Each row is a point on a landscape with many peaks, with its height.
A climber steps from a point to the highest of its 2 nearest points, and stops where none of them is higher. Distance is the straight distance between rows; heights are no part of it.
teke (h 579): [  7  21  13   5  13 -58 -15  -1  12 -31 -29  19  -4  10   5  -9   6 -23
 -13  29  53  40   2  24  16  11  19  -1  27  14  16  29   1   6]
tigul (h 589): [ 29  26 -16  -3 -19  44 -10  37 -33  -3  -5  46  -9  -4   6   5   2  -9
  11  13  27 -28  21  -4 -45  43  13  27   2  -6  27   9 -16 -38]
kuzig (h 120): [-30 -15  12 -28 -16   8  20  16 -19  12 -14  -5   6  13  24 -23  -9  18
   8   5 -41  29 -27  30  11 -20  -2 -12  12  43 -17  31   7   7]
rasi (h 512): [ -7   5  30 -34  21 -35  28   9  -9 -15 -16  24  -1 -19  22 -14   9  14
 -19  -1  16  10 -20  -1  18  -7  11 -10  52  71  20  27 -14  -3]
tulu (h 471): [ 31   7 -12 -32   3 -18 -38 -21 -15  -1   3  20   3 -42 -45 -28  11  -3
  19 -35  -3   2  -2  -4   7  16   1   6 -21 -10 -32  13  33   3]
Ged (h 265): [ 45 -16 -29  27 -27  -4  19 -39   5 -30 -28  30  42 -37   7  -4  19   0
   4  26  62  51  -1   0  -2 -23 -13  25  48  23  24 -10  -8   4]
lumat (h 613): [ -4 -11  -4  12 -17 -25 -26 -18  24  -9  -7   0  -4   0   5  -7  17  -5
 -13   8  31  42 -10   1  10 -14  -2   7  35 -13  -6  29   7  17]
mumu (h 611): [  8 -22  17  -7  -6  27   4 -10  -5  18   9 -10 -16   9   6  30  19  32
   6 -20 -45  -4  -8  -5 -18  14 -23  -5 -26   1  13   7  12 -45]
tuset (h 43): [ 16  11 -28  -4 -10  33 -12 -30  -4   7  -8  13  43 -16  -9   8  -1 -10
  13   3  78 -12 -18  -9  26  -4 -21   8 -13   2  12 -40  -7 -13]
lapag (h 667): [ 19  10  -2  11  14  12 -25  19   5   5  17 -23 -11   6  -3  39  39 -54
  -3  15   6 -20  21  19 -29  -1 -18 -23  -8  12  19  -7  32 -37]
Mun (h 482): [-17   5 -13 -28  15 -35  21 -26 -24 -40 -40  12 -27 -28   2 -12  31  -9
 -42   1   1  13 -28 -12  -8  -7  37   8  30  57  -1  20 -22  31]
manil (h 244): [ 23 -16 -24  25 -23   5  15 -36   2 -19 -31  27  28 -17  34  22  12  10
 -13   9  49  23 -32   9   6  -4 -23  38  49  20 -10  23 -38  20]
tuve (h 645): [-11   0   7 -31 -16 -22  -8  20  -6  21 -10  55 -19  15  23 -39 -11 -25
  -8   1  20  -3  15  46   2  -1  -5 -12   6 -31  -8  34  46  21]
fepu (h 649): [  0  24 -25 -12  15 -29  31 -13  -5 -18 -37  -2  31  13   2 -19  29  -9
  -4 -13  17 -32  -6  55  26  28  12 -34   9  14  -3  -8  27  11]
Pepo (h 541): [ 33  27   4   4  27  14  -6  -5  39  -1  23 -10 -25  16  38   3  -1 -51
   5  20 -22 -36  17  -2  -7  31  27 -16  15 -11 -54 -30  33   2]
lupiv (h 603): [ 10   0 -15   0  13 -26 -14 -11 -11 -29  -6  -6  -4 -34 -28 -17  22  20
   0  -3  48 -18 -11 -20  22 -12  16   0  14  13  22 -18 -23 -14]
basit (h 284): [ 47  -6  -4  -7   9 -22  23 -55  20 -41 -27  10  22 -34  24 -30  16   7
   3  23  37  21  -5   9   3   5   1  13  55  25  10 -17  33  -2]
Gat (h 386): [ -3   7  15  -1   8   3   6 -43   8  25  31  19 -10   0  -1  19 -51  36
  13 -21  27   6  -8 -31  -4  17  -6   6   1  26 -18  -6 -26   6]
Soz (h 253): [ -9 -15  23  15  -8  31  -9  12 -16  -2  13 -14   8 -20  -8  -6 -59  12
 -13 -14 -10  37 -15 -32   7 -31  -3  27  12  31  -4  48 -21   7]
vul (h 553): [-15  20  11   9   3   2 -10  58  -8  22  31 -18  10  -2 -44 -20   0 -25
 -21 -16 -18 -49  15  27  26   4  17 -21   4 -22  31  13  20 -10]
Taz (h 609): [-14 -14  15  -9   8  -7  50 -20  -1 -23  -1 -23 -19 -20  17  -4  14  59
 -20  -9  -4  -9  -6 -32   8  -8  10  42  29  17   8  16 -22  -5]
rufez (h 511): [ 16  13 -11  38   1  28 -16 -13  23  23  36 -25   7  -5   7  28 -16  -8
   5  11  18  11  37   2 -37  38 -17  -5  28   2 -14 -15  15  -5]
savo (h 286): [-15 -16 -24   9   3 -19   7 -57   3 -23   6 -16 -18 -29 -25   6 -11  19
 -20 -24 -59  49 -15 -20 -44 -32   8  17  17  11 -48  24  10  72]
simem (h 132): [-23   2  12 -28  -6 -20  38   1 -51  -2 -28  14 -21 -12  13 -20  19  37
  18  19 -35  22 -37   6  -2   2   0  -2  -7  75 -11  30  13  21]
zeteg (h 510): [ 33   7 -17   8 -20  -8  41 -12  -5 -15 -10  25  27  -4  24   4  38  25
  15  -3  40 -26   9  16  20  10 -24  11   7   8  39 -50 -25 -43]
Pulug (h 105): [-12 -12   6 -58 -26  -4   1 -24   0   9  -6   9  19   4 -11 -53 -15  22
  12 -18 -30  29 -42   5  31 -24   8  -8  12  12  -7   6   5   7]
gik (h 543): [  7  16 -10  -3   3  -4 -12  -8 -11  -3  -1  26  17   2 -40  -9  32  -2
  -2 -22  -1 -53  -4  21  -1  32 -17 -20 -18 -17  28  -3  42 -29]
ligig (h 548): [  6 -24   8   9 -10  11 -21   3  11 -19  10 -31  -4  11  27 -42 -17   7
  18  18 -36  39   1  26  -1  -3  15  -2  19 -22  -5  -1  13  -8]
Gire (h 508): [ 19 -11  -8   0 -28  53 -26  -2  -1   6  -1  -1  14  15  12 -35   2  -4
  12   5 -42  15  -3  22 -29  24  -4  -4 -20 -47  -5 -10  28 -29]
saf (h 465): [ 14  -7  -7 -14 -26  51  -9  28  15  31  -3  23   6  36   5  -3  13 -32
  -7  13 -78 -21   0  18 -32  13   1 -14 -25 -26 -32  13  14 -21]
Rizut (h 610): [  7  20   7  13  -9  29 -40 -17  36  15  21   2  13   6  -4  43  35 -55
  -2  27  27 -37  10 -21 -26  14 -39   5 -15 -14 -22 -24  29 -25]
nivit (h 299): [-31 -11 -15   9  20   6  18   6 -28  14  11 -51  -5  -9 -28  15  -9  43
   3 -21  -4  19  17 -12 -23 -10  12  -8 -10  30  28  -6   2  -3]
Bufi (h 492): [ -2  24   8 -39 -15  -4  -7   0 -18  43  -1  25  18  -5 -27 -23 -14 -12
  22   0  20  31 -15  18   4   4  -9 -23  10  49   4  18  38   2]
dazup (h 530): [ 20  45  13  12 -43  24  -6  14  10 -11  -8  28  32  29  -6  33  40 -49
  -2  34  15 -17  21  -9  -3  37 -29   7 -27 -30  35 -15 -17 -58]
mameb (h 562): [  7   3   1  10   3 -15 -22 -14  28  19   5 -29  32   0 -31  12  22  -1
   4 -20 -26  23   4  15  12  24 -12 -29 -12  20  -6   0  11 -23]
Rulaz (h 582): [ 18 -12  13   6  34   9  -3  30  30   8  15  -7 -35  10  17  12  20 -45
  -3  13 -51 -42  20  19 -24   4  17 -15 -19 -46 -41  -3  29  12]
Devi (h 529): [ -7  29  -8   6   1 -54  25 -31  -2 -17  -3 -26  -8 -14   4   5  21  15
 -13  15  43  26  18  17  14  43  13   1   9   7   6 -25 -31   5]
vuk (h 640): [ -8 -29  11  -4   9 -10   7  32  34  52  23  18 -14  30  14 -29 -44   4
  13   4 -70   5  45 -16 -24   1   2 -22 -27 -40   7  -6   6  22]
bopi (h 352): [-18   5  -7  -8  -6  -7  17 -36   3   7  14  -2  -3  13  22   5 -29  41
  10   3  34  28  -8 -17  -4  -5   0 -10  38  33  27 -33 -35  -1]
Pekeb (h 459): [ 18  10  14  11  -4  38 -37  18   5  28  22  -4  22 -14 -35  -2 -18   0
   5 -11 -14   0  -2 -36  13  30  13  18 -23 -23 -14  10 -32  -3]
vofu (h 85): [ -7  -7 -12 -21 -29  21 -46 -25   0  16   5  10  23   9  -3 -34 -37   2
  11 -11  12  34 -28  -9  11 -23   4 -15 -11 -29  -8 -24   7  18]
Mefa (h 332): [-26 -31  -3 -30 -22 -13   5 -33  20  32  22 -17 -11   5  -3  -2 -13 -19
 -24 -21 -43  50  -6  -8  17 -56 -14   6  -3   4 -30  19   6  34]
pemo (h 503): [ -1  23   0 -16 -10  29 -22  39   3  41  22  22  14   4 -31 -41 -22 -18
   2  -4 -21 -24  18  -7  -8  21  26  -2 -16 -41   3 -11   7  -9]
vubos (h 162): [ 11  17 -10 -28   7  26  11 -10 -45   9   6  -1 -22  -9  -8   4  -5 -17
  13  -5  -9 -13   8  18  -5  29   2  -4 -27  51 -29  -1  -1  -1]
meso (h 305): [ -1   2 -26  -8   7 -11  33 -47  12 -34  -9 -33  12 -29  28 -25  30 -15
 -41  22  19  30 -21 -12  -4 -18  21  10  75  31   7 -17  10  28]
fip (h 330): [ -8 -24   3  45  13  36 -17  10 -15  -4  15 -49  -8 -10 -22  33 -17  38
   3  -4  -9   6   5 -44 -37  -3  -4  16 -23 -31  25 -13  -3 -11]
geben (h 566): [-10  -1   3  27  20  -2  55 -13 -17 -34  -8 -22 -11 -30  42  31 -20  18
 -42   4   1   2 -10 -22  -7 -11  10  34  30  58 -13  18 -51  26]
Labov (h 410): [  9 -22 -37  32  -3  -8  12 -11 -45 -35 -12   4 -21  -5  52  24  13  25
   7   6  31   4   3   9 -34  -4  -8   5  13  15  20  -8 -22   6]
Batam (h 476): [ -3  30  11  22 -33  30 -34  38 -15  13  11   7  30  -3 -13  50  27 -39
   3  18  47  -6  10 -41  -1   9 -40  12 -24 -21  39 -20 -35 -24]
melez (h 567): [ 26  21  15 -15  19 -40  22 -42  14 -22  -2   9  16 -36 -19   0  22  24
   1  26  69   1  -2 -21  40  12  18  24  39  10   8 -30 -34   1]
panen (h 384): [  5   8 -19  50  25  -5 -37   1  12 -27  -6 -10  13  -2   2  26 -16  -9
  12  16  54 -10 -28 -10  29 -15  16 -19  27  22 -10 -18 -53  29]
Suko (h 524): [ -7  11 -13 -46 -14 -17  37 -29  -3  11 -16  -1  39 -21  -7 -28  28  -4
 -14   3  10  25 -21  24  14 -12 -18 -12  36  66   4   6  37   3]
Der (h 179): [ 11  36  34   0   5 -26 -26  10  29  13  10  17  -4  -3 -32 -11 -13 -14
   5  28  33   9  20   6  32  47  16  13  -6 -26 -15  -2 -31   3]
fibek (h 355): [ 21   6 -17  30  11   8 -20 -22  -1 -17  -9   8  38  -4   2   1 -43 -13
  14  25  50  25 -10  24   2  21   8 -15  27  31 -11 -18 -30  21]
lus (h 262): [-12  14  19 -16  33  -5  30  20  -7 -22   9 -42  -9  11  43 -23  -6  -3
  -5   2 -17 -20  -3  23  27   1  39 -33  27   0   2 -29   3  -9]
mufo (h 425): [ -4 -10  -8   2  -5  68 -32  37 -16  35 -21  17  25  10 -13  -2   5  -8
   7 -24 -43 -36 -24 -10 -28  17   0 -15 -33  -4 -16  23  -4  -6]
Nebip (h 445): [ 11  -4 -18 -22   1  19 -58 -11 -51  -2  -6  14 -23 -22 -23 -18   5   3
  24 -12  10   4 -19 -16 -29   0  -2 -15 -38   2  -3   5  32  -7]
vabu (h 545): [ -6  22  36 -13  11 -34   0  27  -2  -9   4   7 -22  15  22   2  -9 -12
   2  12  25  15  12  15  15   6   9 -13  25  30  38  12 -24 -33]
gusel (h 317): [ -5 -43   7  12  38  11  45  26  18  24   6 -46 -11  13   2  18 -41   4
  -1  -8 -62 -18  19   5 -10 -21  11  13 -34 -36 -34 -19  -5  38]
nuz (h 486): [-27   3   8 -13  -7  11  14  29   3  22  12  15   7  28   1 -16  15  24
 -13 -20 -30 -82 -10  21  18   7  -5 -14 -16 -50  16 -17   0 -19]
seb (h 268): [ 12 -39  14 -37  39  -1  56  33 -16  21   5 -10 -30  -1 -18 -12 -30  13
  22 -22 -82  -6  27  -8 -28 -28  -4  27 -26  -7 -27  17  53  19]
basa (h 514): [-29 -12 -29 -53   5 -26  17 -19 -20   5   5  -7 -29 -19 -21 -29   2  14
 -16 -38  -6 -22 -10 -13  22 -37  13  13 -31 -15 -21 -11  -1  25]
mos (h 587): [ -5 -37   9  16  -6  16   2   6  21  22  28 -12  -2   3  26 -27 -49  25
  11  -1 -45  21  23  -7 -20  -3  -3  11  11 -31 -27   3  12  22]
Fud (h 464): [ 34  11  14  32 -41 -16  20  10  -4 -30 -25  45  50   5   3   8  20   5
  23  17  42  10  15  -2  37   1 -16   7  -7 -11  62 -59 -48 -51]
kenus (h 493): [-13   1 -12  22   0 -35  10  -6 -18 -28 -24 -25 -20 -12   3  24  38   2
 -29   6  25  11  -4  18  26  17   8  19 -15   4  -2  13 -62  13]
dep (h 195): [-33   9   1  35   7 -23  -8  68  11  -8 -10 -22  -1  13  26  35  39 -11
  -7  11  31 -16   7  27   5  -6   6 -15  28 -27  24  28  -8   9]
Paku (h 507): [ 48   4  14  -6  12  -6 -23   5  -3 -13 -27  59  27 -20 -28 -11   3   1
  25  12  73  17  -9  -5  19   0   2  -1  17  14  40  18   4 -23]
Kesu (h 623): [ 14   6  19   3  22  -8   4  19  13  13  21 -24 -35  -6   7  41  40 -46
 -20  -2 -13 -30  19  27   2   5  -7  -7  -9 -10 -26  24  43 -10]
demub (h 300): [-24 -14  -7  63  17  28 -15   3  -2 -26  13 -42 -11  -1 -17  34 -46  39
  -6 -11  -7 -11 -17 -36   2 -35  -3  12 -15 -24  -9   1 -38  24]
Dazep (h 430): [-20  -1  13  11 -10   9  -4  16  21  18  16   8 -11   7  27 -16 -12  33
  15  24   7 -32  22 -34   8  29  -4  25 -11 -70 -23 -33 -25  20]
bapor (h 452): [-17 -21 -29  26  -6   0  12 -32 -16 -12   3 -36 -24   7  13  55  17  22
 -12  -3  18  11  -6  -6  -3  -4 -19   0 -27   2   2 -16 -42   0]
nava (h 527): [ 14 -19 -21  23 -15  -3 -10 -10  11   1 -30 -13  40  -3 -26  20  41   0
  -2 -16  10  23 -18   6  23  -3 -22 -32  -9  32  29   9 -20 -23]
Potig (h 353): [ -2 -23  19  20  23  52  21  22  20  29  32 -17 -14  29  -7  36 -46  -5
  -2   8 -57 -35  20 -31 -45 -26  -8  25 -32 -35 -24 -18  14  -4]
fuzi (h 249): [  0 -40 -10 -11  34 -21  22  19 -20  25  -2   8 -19   7 -34   8 -49  13
  33 -17 -85  18  17 -32 -41 -27 -20  -5 -50  -3 -29  10  39  51]
Geluz (h 460): [ -5  12 -19 -17 -22  20  -9  13 -51  17 -22  32  11   7  11 -14 -17   2
  34  15  46  38   6  27 -22  17  -9 -11   9  23  28  11  12  -2]
pubu (h 646): [ 31  -6  12  23 -24  59 -38   6 -27 -22   2  31 -14  12  39  14 -12  -2
  22  16  -9  15  -6 -18 -36  21  -7   9   0  -7  19  22 -15 -34]
katu (h 647): [ 24  -8   4  29  -1 -19 -28  -2 -10 -25   1  14  -8 -18  -3  27  25   4
  25  10  52 -16  -1 -49  14 -24 -19  -5   3  18  42 -43 -41 -31]
muko (h 480): [ -8  53  10 -11 -30  21 -17  47  17  15  24  34   1  39  -3  29  16 -54
 -20  37   8 -25  24 -13 -32   5  -4   1   7 -18  20   9   6 -56]
Zufi (h 455): [-35  22 -24 -40   9 -38  32 -43  -3 -17 -34   4   3 -30 -21 -30  27   6
 -23  10  -8  43 -30  -3 -24   9  33  -1  34  60 -11 -17   5  61]
tuka (h 555): [ -2   9  16  23  -4   4 -34  -7  49  47  29 -25  18  10 -20  25  21 -13
   9   0 -17   3  22 -11 -23  23 -26 -20  -1 -34   2 -20  36 -26]
belo (h 389): [-27   5   5   1  -4 -21  -1 -14  26   0  17   4 -15  15  35  -2  -5  35
  18  17  58 -18  -4 -28  18  -2   7   9  29 -27   0 -32 -17   9]
didif (h 64): [  2   1 -21  -4  -7  12 -50 -25   3  -3  13  -8   3   2   2   2 -12 -48
  10   9  44   7 -15  -5  18 -16 -21  -4 -20  -6 -16 -31  15  -4]
dize (h 234): [-20 -13  15 -14  16   1   4  39 -19   3  -8  -2  -3 -17 -10 -41 -42  20
  -4 -12  -5  -4   4 -25  14 -18  31  36  -1  12 -15  40  -8  16]
fitip (h 557): [ 19 -19  -9  -2 -16   5  34  -6 -15  -5   0 -11   2  -4  31  25  48   8
  -2 -14   1 -19   4  22   4  -9 -36 -10  -5  15  44 -24   5 -53]
Zivo (h 287): [-27 -23  18  -4  31   4  43  20  15   2   6 -70  -9  11  31  -2 -19   8
 -17  -3 -44  -5  -7  16  26 -33  27  -1   1 -12 -16 -15 -10  20]
kebe (h 289): [  6 -52  14  -8  53 -18  67  23  -3  -8 -24 -41 -40  13   4  10 -35  17
 -12 -12 -48   4   7  -8 -23 -47  15  22 -10 -17 -30   4  33  45]
lera (h 388): [  1 -14  28   6  32  19   4  26   8  29  28  -1 -21   2 -20  10 -47 -21
   3 -23 -49 -28  23 -42  -3 -20   4  17 -17  17 -38  24   4   0]
zas (h 429): [  6 -17 -20  -9 -18 -15  -1 -11 -38 -26 -35  26 -21   0  34 -10  18  27
  17   5  14  27 -12  27 -31   1 -17 -13  13  23  21  24  27  -5]
puve (h 387): [-13  -4  -1  32  12  49 -57  39   1  28 -11  14  36  26   0  26   7 -18
  12  -3  -2 -21 -16 -21 -43  -4  -1 -33  -3 -12  18   8  -6 -18]
totez (h 473): [-15 -10  -4 -23   9 -15  13  -1   5  19  15  -4 -30  -8  17 -21 -16   5
  -2 -10   2 -33  17  -7  16   6  11  21 -27 -34 -31 -19 -10  24]
tesem (h 501): [ 26  25   4 -30   8 -32 -33  -3  12  11  22  29  19 -20 -60 -38   9 -15
   6 -30 -20 -47  10  15  27  18   7  -8 -22 -39 -13 -13  39  -1]
dif (h 704): [ 21   1  26  13  -3   1 -47   1   4 -19   0  30 -23   8  10  20  11  -2
  21  11  26 -25  -5 -32   0  14 -12   9 -11 -10   9   0 -16 -37]
Kivas (h 560): [-11   5  -7 -33 -14 -30  -7 -36  -1 -29   5 -21 -19  -1 -11 -16  26   2
 -16  -7  -8  -6 -23  11  46 -24  -2  10 -31 -36   2 -25  -7  -9]
Siso (h 540): [ 37  37  14 -15 -17  15 -20  10 -26   6  -4  56  19 -15 -27  -7  11  -4
  11  -1  58  -4   6   4  -1  34   0  19  -3 -29  42  19  12 -38]
kapo (h 653): [  4  -5  -8   4 -19 -34  -3 -55  47 -29 -46   9  32  13 -19  -4  38 -25
  -6  13  41  31 -22   6  38 -23  -2   7   4   3  -4  16  -2  11]
bivov (h 215): [-17  18  -4  33  19  -2 -10  67  14 -23  -7 -14  27  11  26  22  43   2
  25  13  34 -53   2   0   6  -6  -5 -17  25 -14  41 -26 -21  -9]
gab (h 604): [  6 -12 -28 -20   2   1  10 -11 -18 -26 -19 -30   6 -10  -5 -30  33   1
 -10 -20 -25 -11 -18  45  24  -4   1 -10 -11  -1 -14  -6  17   1]
favu (h 235): [-46 -53 -17   3   0 -18  17  -2   8  12 -15 -13 -44  29   9   8   4  18
 -24 -13 -11  18  -1  -3 -21 -46   7   3 -13 -53  -7  25  -5  52]
mafar (h 238): [ 11  25   4   7  14  14   3  25  22 -14   3 -10  16  13  22 -20  21  -5
  17  10   0 -59   5  12  12  14  10 -21  27  -4  23 -37  10 -37]
bimig (h 205): [-59 -22   8   9 -20  -8  14  20  -2  14  -5 -17 -30  37   4  32 -11  31
 -13 -11  13  19  -6 -30  15 -30  -4  17 -30 -46  13  11 -38  10]
mimeg (h 214): [-12  -2  28 -11  41 -50   4  18   6  -3  -9  -2  -3 -25 -11 -38 -38   4
 -21 -16 -42  14  12 -20  19   3  52  10  -2  16 -39  17 -23  54]
fen (h 434): [  1  -3  16  30 -23  44  12 -22  -3   3  44 -20 -18  -6  30  27 -51  -3
  -3   7 -12   8   7  -1   0  10 -17  40 -15 -10 -38   6 -31   1]
Sib (h 424): [-14   5 -20  52 -17  21 -37  32 -17  -9   5 -10  19   3  10  47  -9 -22
   4  18  57   4  -5 -12   3  -9 -23  -1  -7  13  19  -6 -63   4]
sazel (h 275): [-44 -17  -1   6  32 -12   1  10 -12  12 -17 -28 -19  20 -29  19 -28  31
  16 -21 -54  27 -13  -9 -20 -25  17 -36 -27  36 -12   7  -4  30]
Kemur (h 441): [  9  27  11 -36 -36  43  -3  24  -3   7   2  45 -23  41  12  12  -3 -37
   4  21 -16 -13   2   5 -19   7  -9  -9  -5  25  17  11   6 -65]
kavo (h 699): [ 24  21 -10   3  14 -33   8 -38  44 -40 -40   6  49   8 -10 -17   3 -17
  21  17  39   4   3  32  40  -3  17 -18  -8  15   0 -18  24  10]
pemem (h 558): [-20  11 -12 -32 -16 -28  18   8 -28 -15  -3 -14  -7 -33  -2 -36  22 -17
 -49   2   6  29   3  41  -2 -14   6   6  37  28  16  35  44  18]
Rek (h 152): [-17 -17   3  -9   6  15  25  28 -16  17  14 -21 -11 -10  21  42  18  -4
 -13 -18  17  -9   2   6   3 -22 -20  24  12  24  10  46   6 -13]
gibi (h 481): [ 44  25  16  33 -14   9 -15  -7  29 -28 -29  40  47  22  -7  25  22 -31
  27  45  29 -20   7 -28  11  18 -12  -5 -26  -4  34 -48 -46 -54]
vesa (h 327): [  0   3 -39  14   9  -9  10 -45   9 -29 -19 -20  17  -9  20 -18  -6   9
 -14  10  31  22 -26  15   3  12  26  -2  46  18 -31 -21 -12  51]
dat (h 145): [ -7 -20  -9  -9   4  10  31 -12 -54   0 -16  -6 -21 -14  -6  20   1  36
   3 -18 -31  14 -13  -7 -23   4 -22   4 -23  68 -18  31  -5  13]
Vof (h 442): [ -7   5  22 -14 -23 -21  24  -7  19  27   4  28  14  13   0 -23  19  33
  -5 -19   0 -36   2  19  39  30 -13   6   7 -54   5   1   6  -7]
para (h 648): [ 39  27   2   5 -16   5   0 -38  34 -30 -29  27  40  20 -21 -24   5 -16
  23  22   9  -3  20  36  13  35   1 -11 -32  -9  22 -17  40 -34]
vilol (h 472): [ 13  -2   1  46   9  21  16 -25  -4 -17  43 -47 -16 -30  21  30 -28  17
  -5   8  -4   6  16  -9 -15  -3 -24  20  26  22 -11   3  -3   1]
Foran (h 365): [-15  -7   5  15 -13  28 -33  30 -11  24   9 -24  14  -7 -13  -6  17  27
  -9 -19  -2 -13   2 -20 -21   1  -6  -3 -24 -69  34  -1  28 -16]
Bibor (h 599): [-20  22   1 -23  -6 -32   2  26 -25  15  27   8 -18 -14 -24 -33 -10 -29
 -27  -8   5 -12  32  49   7   0   7 -11   4 -15   8  18  54   9]
Miga (h 307): [-22 -15 -20 -16  -8 -33  -8 -59  16  -2  12 -26 -21   1 -18  -2   2  19
  -6 -15 -42  62  -9   3 -20 -23   9 -15   5  12 -24  -9  12  28]
Mesot (h 401): [-22  -2   0   8 -43  -9  -4  12 -26   3  11  -2  -4  -8 -22 -15  36  33
 -21 -15   7 -35   3  14  23  12 -19  12 -12 -86  28   9  32  11]
Nila (h 654): [ -7 -24  14 -19   9  17  20  10  -8   0  -4 -18 -10  -8  -8  -9   3  61
   6 -42 -45 -26  -9 -29   8 -10  -1  19 -17  -5   7  15   1 -28]
Gofe (h 360): [-20 -29  25 -27   4  -6  -2  24  20  46  19  -4   0  -2 -17 -11 -33 -13
  -1 -30 -53  18   8 -17  27 -42  -5  -1 -27  -2 -18  31   5  16]
zisa (h 180): [  2  19   5 -10  27 -17 -26 -11 -18  -6  21 -12 -30  -5  -8  -8 -44 -33
   1   3  -7  14  10   6   0  18  32  -9 -18  29 -40 -17  -9  23]
zozo (h 422): [ 15  11  31   9   2  25 -22 -19  18  35  39  30 -13   0 -22  22 -49   0
   8 -25 -29   2   0 -36 -15  22 -10  -1 -23   9 -41  11 -14   9]
mogu (h 594): [ 35  29 -21  21 -27   9  15   3  -2 -29 -17  16  26  20 -14   3  39 -28
  -7  17 -19 -36  28  43 -13  31 -12 -20 -10   0  45 -20  39 -53]
tef (h 173): [-25  -8   4   3 -24   6  10  48 -14   3   0   1  -3  28  31  40  26  -1
  -8 -11  11   0   1  41  -7  -3 -24  -2  -5 -26  35  38   2 -24]
Lopun (h 505): [ 29  34   9  -4  17   2  -9  -2  43  11  -8   8  14  17  15 -13  -4 -53
   8  13  12  -1  11  33  18  32   9 -15  23  21 -31   0  26  -4]
Larar (h 274): [ -8 -11  -5  56   5  31  -4 -11  19 -23  16 -13  -3 -14  -7   0 -62  32
 -19 -15 -17  16 -33 -29  -8 -56  -7  -4  30   5 -20  38 -12  36]
Muver (h 197): [-10  15  14 -10  13 -58 -36   1   2 -16   6 -13 -13 -18 -39 -37 -12  -7
  -6  -3 -11  34  12  10  18  20  37  -2 -15  -7 -22  10 -22  18]
rabab (h 406): [ 22  24  -5 -13  -7  38   6   4  12  -4 -15  51 -10  48  44  28   6 -24
  23  23 -14 -40  -4   3 -31  21  -2 -15  18  44  -4 -20 -13 -40]
pimat (h 700): [-12 -14  10 -31   7 -14  11  31  16  59   9  45 -20  32  34 -32 -33 -13
   7  -2 -20  -7  20  14  -5   1   3 -26  -5  -7 -16  12  13  31]
dud (h 264): [-25 -44 -25 -12  24 -46  25 -19   3  -5 -18 -10 -31  -2 -19  -8  -7   5
 -16 -22 -72  31  -1 -19 -19 -50  29  13 -18 -23 -24  17  -6  70]

Where does a climber stop that starts at each point below?
bopi | kavo
Labov | dif
Ged | dazup
bimig | dif
zas | pimat
puve | pimat
